Each row is a point on a landscape with many valleys, with its height.
From any point a ball rolls to the lowest of the 2 points nearest to it. It stops when none of these is lower. Distance is the straight distance between rows; heights are no part of it.
Q722: [101 119 152 146 156  81 156  92 140 143  87 172 116 167 108 162 192 182
 115 128]  height 28.9
Q898: [104 138 137 120 127 141 120 159 122 138 113 134 104 120 119  89 110 133
 112 158]  height 20.4
Q281: [131 167 175  79 141 160 126 193  99 131 153 116 121 117  83  90 134 121
 101 167]  height 32.7
Q290: [174 136 160  75 149 116 138 179  95  80 120 139  71 144  73  75 117 127
 111 118]  height 19.3
Q946: [180  85 131 109 130 110 140 113 154  95  95 220  97 121  70 134 128 176
 156  94]  height 31.3
Q352: [138 108 150 104  86 181  83 142 126 133 149 160 161 101 156 104 129 128
 156 176]  height 50.7
Q481: [ 61 169 132 120 150 146 119 149 144 118 107 150 114 101  91 101  79 139
 119 155]  height 14.7
Q653: [178 102 170  58 146 122 140 178 145 105 113 169  69 118  68  89 140 122
 119 108]  height 9.9
Q41: [139 134 143 146 128 121 158  85  87 170 140 110 192 134  74 154 172 144
 158 117]  height 77.0
Q338: [179  84 107 148 113  89 159  70 123 108 124 156 131 112 129 115 148 126
 172 107]  height 44.9
Q996: [175 141 100 129 160 108 172 137  86  54 124 119 145 167 107 126 127 139
 160 101]  height 37.5
Q40: [116 106 145 113 111 105  79  98 167 168 148 151 123 143 195 136 186 128
 109 179]  height 55.2
Q14: [148  84 106 150 110 145 118 148 142 116 139 136 161 127 179 135 138 132
 151 142]  height 68.7
Q692: [140 100 102 136 132 103 149 121 140 163 112 154  97  89 152  89 149 117
 126 150]  height 30.3
Q269: [147 111 161 117 100 161 114 137 109 145 159 128 187 117 126 127 163 126
 150 158]  height 46.1
Q779: [144 121 193  98  67 144 128 115 103 177  85 174  77 118 147 129 183 133
 120 125]  height 43.3
Q154: [145 126  89 146 146 139 150 164 140 103 143 123 175 114 147 127 134 126
 148 150]  height 66.6
Q683: [161  88 186  98  90 122 136 102 108 142  91 204  85 125 120 138 179 157
 139 104]  height 47.1
Q766: [133 152  44 176 117 109 177 100 108 150 134  78 111 103 142 149  91 109
 127  98]  height 56.2
Q599: [157  90 115 145 108 126 160 114 121 123  87 205 105 103 118 140 123 177
 158  96]  height 35.5
Q549: [153 122  86 121 156  99 130 136 167  74 138 128 143 116 168  77 136  91
 137 177]  height 58.5
Q518: [114 115 120 156 112 171 114 136 129 164 161 101 208 126 146 172 137 133
 157 127]  height 73.1
Q247: [133 139 159 111  88 165 114  96  98 155 118 178 133 104  68 125 100 174
 154 127]  height 10.7
Q176: [126  88 127 151 108 171  89 139 152 137 142 131 189 148 194 183 134 157
 153 130]  height 71.0
Q333: [112 141  76 168 124 136 146 128 108 186 153  74 124 105 139 151 102 109
 127  90]  height 58.3
Q534: [183 116 132 120 128  95 146  97  92  70 121 134 123 154  89  92 123 131
 154 111]  height 44.8
Q455: [158 119  90 138 149  88 138 129 131 142 129  72 116 150 167  95 144  91
 111 127]  height 54.4
Q152: [ 80 147 153 132 157 105 134 129 130 141  91  99  99 166 112 123 145 128
  94 130]  height 63.6
Q709: [142 123  66 133  63 136 147 124 135  99 129 127 111  67 178 122  76 103
 113 160]  height 38.8
Q627: [147  96 130 125 106 117  86 112 151 190 128 100 101 138 209 117 137 108
  82 131]  height 62.3
Q650: [115 117 183 137 100 145 118 106 134 152 123 150 169 158 145 181 205 155
 128 140]  height 79.8
Q667: [ 74 158  80 167 155 159 125 169 131 103 149  91 146 120 134 194  78 115
 136  86]  height 42.7
Q109: [102 151 153 101 173 111 111 126 157 117 118 145 128 139 107  85 147 137
 108 194]  height 32.0
Q121: [138 134 112 163 104 144 134  90  94 152 168  88 199 131 113 160 133 131
 167 119]  height 75.1
Q483: [118 190  78 124 131 162 151 151 114 116 183  96 147  73 129 129  91  92
 126 164]  height 63.2
Q695: [195 121 100 112 130 122 176 145 116  86 141 153 131  86  98 116 116 119
 158 102]  height 59.9
Q416: [ 96 162  88 146 126 104 105  88 131 142 130  72  93 126 133  96  70  94
 105 126]  height 57.8
Q892: [150  91 153 116  83 118  87  96 140 167 125 131 107 146 203 135 179 113
 115 140]  height 59.3
Q842: [ 72 140 156 137 132 155 103 156 114 154 139  77 142 149 118 161 124 112
 114 108]  height 36.6
Q346: [172  68 159  85 161  93 157 126 177 105 126 203  90 116  91 128 171 149
 155  98]  height 25.3
Q33: [107 136 149 136 133 142 127 192 118 145 128  62 105 163 151 151 132 114
  80 101]  height 42.6
Q771: [ 73 161 192 104 148 134 101 116 139 143 120 126 145 142  84 111 152 129
 108 173]  height 36.8
Q859: [101 110 116 145 128 126  89  98 171 159 136 139 150 133 172 132 140 139
 130 169]  height 51.5
Q943: [176 149 145  76 143 156 139 200  86 117 177 125 118 101  87  86 128 104
 125 143]  height 36.3
Q303: [126 114 160 124 137 103 143 100 125 133  86 184 107 149  84 128 156 182
 122 130]  height 23.0
Q510: [176 113 171  77 126 126 130 156 106 113 152 130 120 107 102  71 153  87
 128 141]  height 36.1
Q780: [ 99 166  59 158 166 105 143  98 175 102 124  87 182 133 155 163 100 111
 132 134]  height 37.2
Q720: [ 73 130 100 167 136 149  74 141 137 116 137 105 140 128 151 194  54 112
 123  58]  height 36.5
Q172: [ 80 159 165 112 100 178 109 123  83 156 121 164 105  99  64 133  78 157
 144 113]  height 16.0
Q325: [ 70 154 178 137 148 107 101 115 162 149 103  87 116 182 131 151 162 109
  71 116]  height 66.5
Q904: [130 116 113 155  92 156 115 140  90 175 148  78 117 139 161 150 100 127
 125  87]  height 61.0
Q775: [ 74 164 189 104 104 162  95 120  78 162 136 126 109 123  62 117 106 127
 125 131]  height 21.1
Q29: [121 152 115 137 169 116 141 112 149  85 123 140 179 147 109 124 131 154
 149 161]  height 26.0
Q141: [106 141 105 143 121 122  74  94 147 168 152  71 120 121 168 109  60  91
  95 111]  height 54.3
Q355: [169 163 109 105 177  91 182 141  90  84  99 132 103 168  83 101 119 140
 132  97]  height 31.0
Q219: [158 156  67 145 118 147 143 148 107  99 187  72 159 111 158 135 103  95
 138 143]  height 60.3
Q429: [142 128  84 139 107 132 140 129 139 136 135 138 124  75 151  89 107 106
 128 163]  height 34.8
Q304: [147 116  62 164  85 137 183 135 118  94 118 142 138  82 156 170  94 140
 142 115]  height 43.5
Q884: [138  73 169 109 137 112 138 156 167 115 150 201 139 112 161 155 213 139
 142 147]  height 82.8
Q493: [111 158  80 144 179  97 144  94 174 110 124 121 180 132 140 120 137 124
 140 176]  height 31.7
Q171: [207 103 123  92 145 124 154 130 158  61 145 172 158 105  80 125 129 127
 179 103]  height 57.0
Q863: [103 144 194  95  77 151 105 106  99 193  90 149  78 119 121 106 140 133
 106 146]  height 39.3
Q439: [ 96 121 119 166 177 113 148 149 146 132 101  91 154 184 143 184 151 150
 118  89]  height 40.8
Q714: [131 111 132 106 126 119 124 136 139 147 106 184  81  93 127  70 129 134
 115 164]  height 25.8
Q31: [179  77 198  80  99 145 129 136 120 114 127 185 117 120 100 127 164 136
 148 106]  height 51.4
Q590: [115 124 156 149 132 102 111 105 145 157 104  73 112 188 159 156 142 121
  72  88]  height 67.6
Q519: [125 137  79 144  64 157 114 114 131 116 153  97 139  90 180 149  62 107
 120 140]  height 43.2
Q140: [164 129  54 155 136 114 149 150 131 140 149  74 133 113 178 115 112  88
 123 122]  height 57.2
Q582: [149 122  51 146 124 109 145 117 174 101 135 120 155  86 183 116 120  98
 125 171]  height 60.9
Q244: [133 154  93 138 161  89 156 130 100 136 111  68  98 164 133 102 126 109
 117 111]  height 50.9
Q902: [141 188 126  92 173 121 149 160  90  80 110 131  78 155  69  87  87 144
 112 124]  height 26.1
Q218: [125 121 116 128 109 127  92 122 138 188 142  79 106 123 172  87 110  92
  92 146]  height 58.7
Q676: [193  74 149 112 127 109 152  96 129  85 150 156 156 109 107 115 155 118
 187 103]  height 51.6
Q432: [ 77 196 127 109 164 150 134 147 148  82 115 163 135 101  51 135  66 153
 126 138]  height 9.1
Q886: [ 94 161 209 107  77 159 101 139 121 156 100 131  87 148 128 116 158 117
  82 148]  height 34.9
Q437: [186  89 161  73 102 148 107 117 148 122 128 211 117 100  71 117 129 143
 163 116]  height 54.8
Q800: [127 114 149 146 104 136  98 120 111 178 129  69 115 165 176 162 106 124
  84  64]  height 64.0
Q468: [167 104 175  80 168 111 151 168 164 105 108 187 100 123  84 120 179 141
 113 126]  height 18.1
Q929: [ 84 112 106 173 135 129  89 108 161 120 108 111 132 160 170 166  75 146
 119  85]  height 43.1
Q910: [ 62 151 131 142 143 110  98 106 120 149 109  85  93 150 107 116  96 107
 113 109]  height 60.8
Q828: [ 99 128 175 114 114 140 104  86 128 142  97 193 121 139  91 126 126 183
 139 149]  height 17.2
Q640: [ 89 124 106 172 163 146 139 179 129 142 128  80 154 154 141 198 114 139
 129  67]  height 44.7
Q413: [173 115  99 152 105 104 158 111  70  97 124 106  91 146 120 106 109 123
 146  93]  height 50.5
Q820: [ 70 117 122 169 176 101 146 120 155 127  80 141 125 171 127 170 150 179
 128 114]  height 35.4
Q942: [133  95 130 104 165  91 136 139 177 141 146 204 134  92 141 119 193 143
 131 174]  height 83.8
Q22: [114 190 116 117 162 130 143 134 121  62 123 132 146 141  85 118  86 146
 132 146]  height 17.3
Q137: [104  96 121 150 129 129  74 114 173 127 120 130 130 169 195 149 112 159
 115 134]  height 47.7
Q637: [156 165  83 118 142 155 171 179 121  98 161 138 160  70 116 127 109 120
 138 151]  height 65.0
Q431: [ 62 140 133 149 141 146  66 141 114 107 142  84 129 161 117 168  79 109
 126  80]  height 26.2
Q540: [147  94 175 134 120 115 148 136 145 113 129 174 162 147 149 182 233 144
 136 127]  height 81.4
Q59: [173 122  55 171 113  97 184 112  89 119 123  92 107 124 145 132 112 117
 147  85]  height 53.9
Q668: [ 87 180  63 151 166 136 170 149 138 105 135  97 165 110 132 168 100 117
 141 120]  height 42.4
Q320: [113 141 117 150 147 121 155 166  90 137 117  68  84 172 128 138 121 126
 105  86]  height 47.2
Q542: [ 70 158 204 105 100 152  85 129  97 138 111 103  89 162  94 115 118 121
  98 131]  height 28.2
Q45: [112 139 108 144  91 166  67 118 133 140 165  88 131 114 184 147  40 107
 116  98]  height 49.0
Q153: [164  82  75 168  98 113 172 105 130 109 104 169 128  97 161 147 128 143
 162 104]  height 39.8
Q913: [100 139 107 133 172 105 129 137 160 130 110 127 109 131 141  88 132 128
 105 172]  height 26.8
Q228: [131 126 170 137 122 123 135  84 121 155 142 122 202 148 102 160 200 139
 141 149]  height 78.3
Q20: [162  92 168  95  91 115 112 117 107 130 135 130  95 122 144  66 160  87
 124 146]  height 22.6
Q674: [105 140 165 118 119 152 102 108 122 156 148 124 176 126 100 113 145 131
 136 171]  height 41.5
Q227: [141 107 108 134 130 104 109  92 157 121 147 141 152 119 155  93 153 113
 142 181]  height 55.1
Q661: [ 80 174 179 100 141 168  98 159  87 120 162 104 127 138  71 112 106 121
 122 151]  height 27.5

For each start below, name the point where the ball stops.
Q800 | Q653
Q518 | Q431
Q140 | Q431
Q683 | Q247
Q519 | Q432
Q640 | Q247
Q352 | Q432
Q304 | Q432
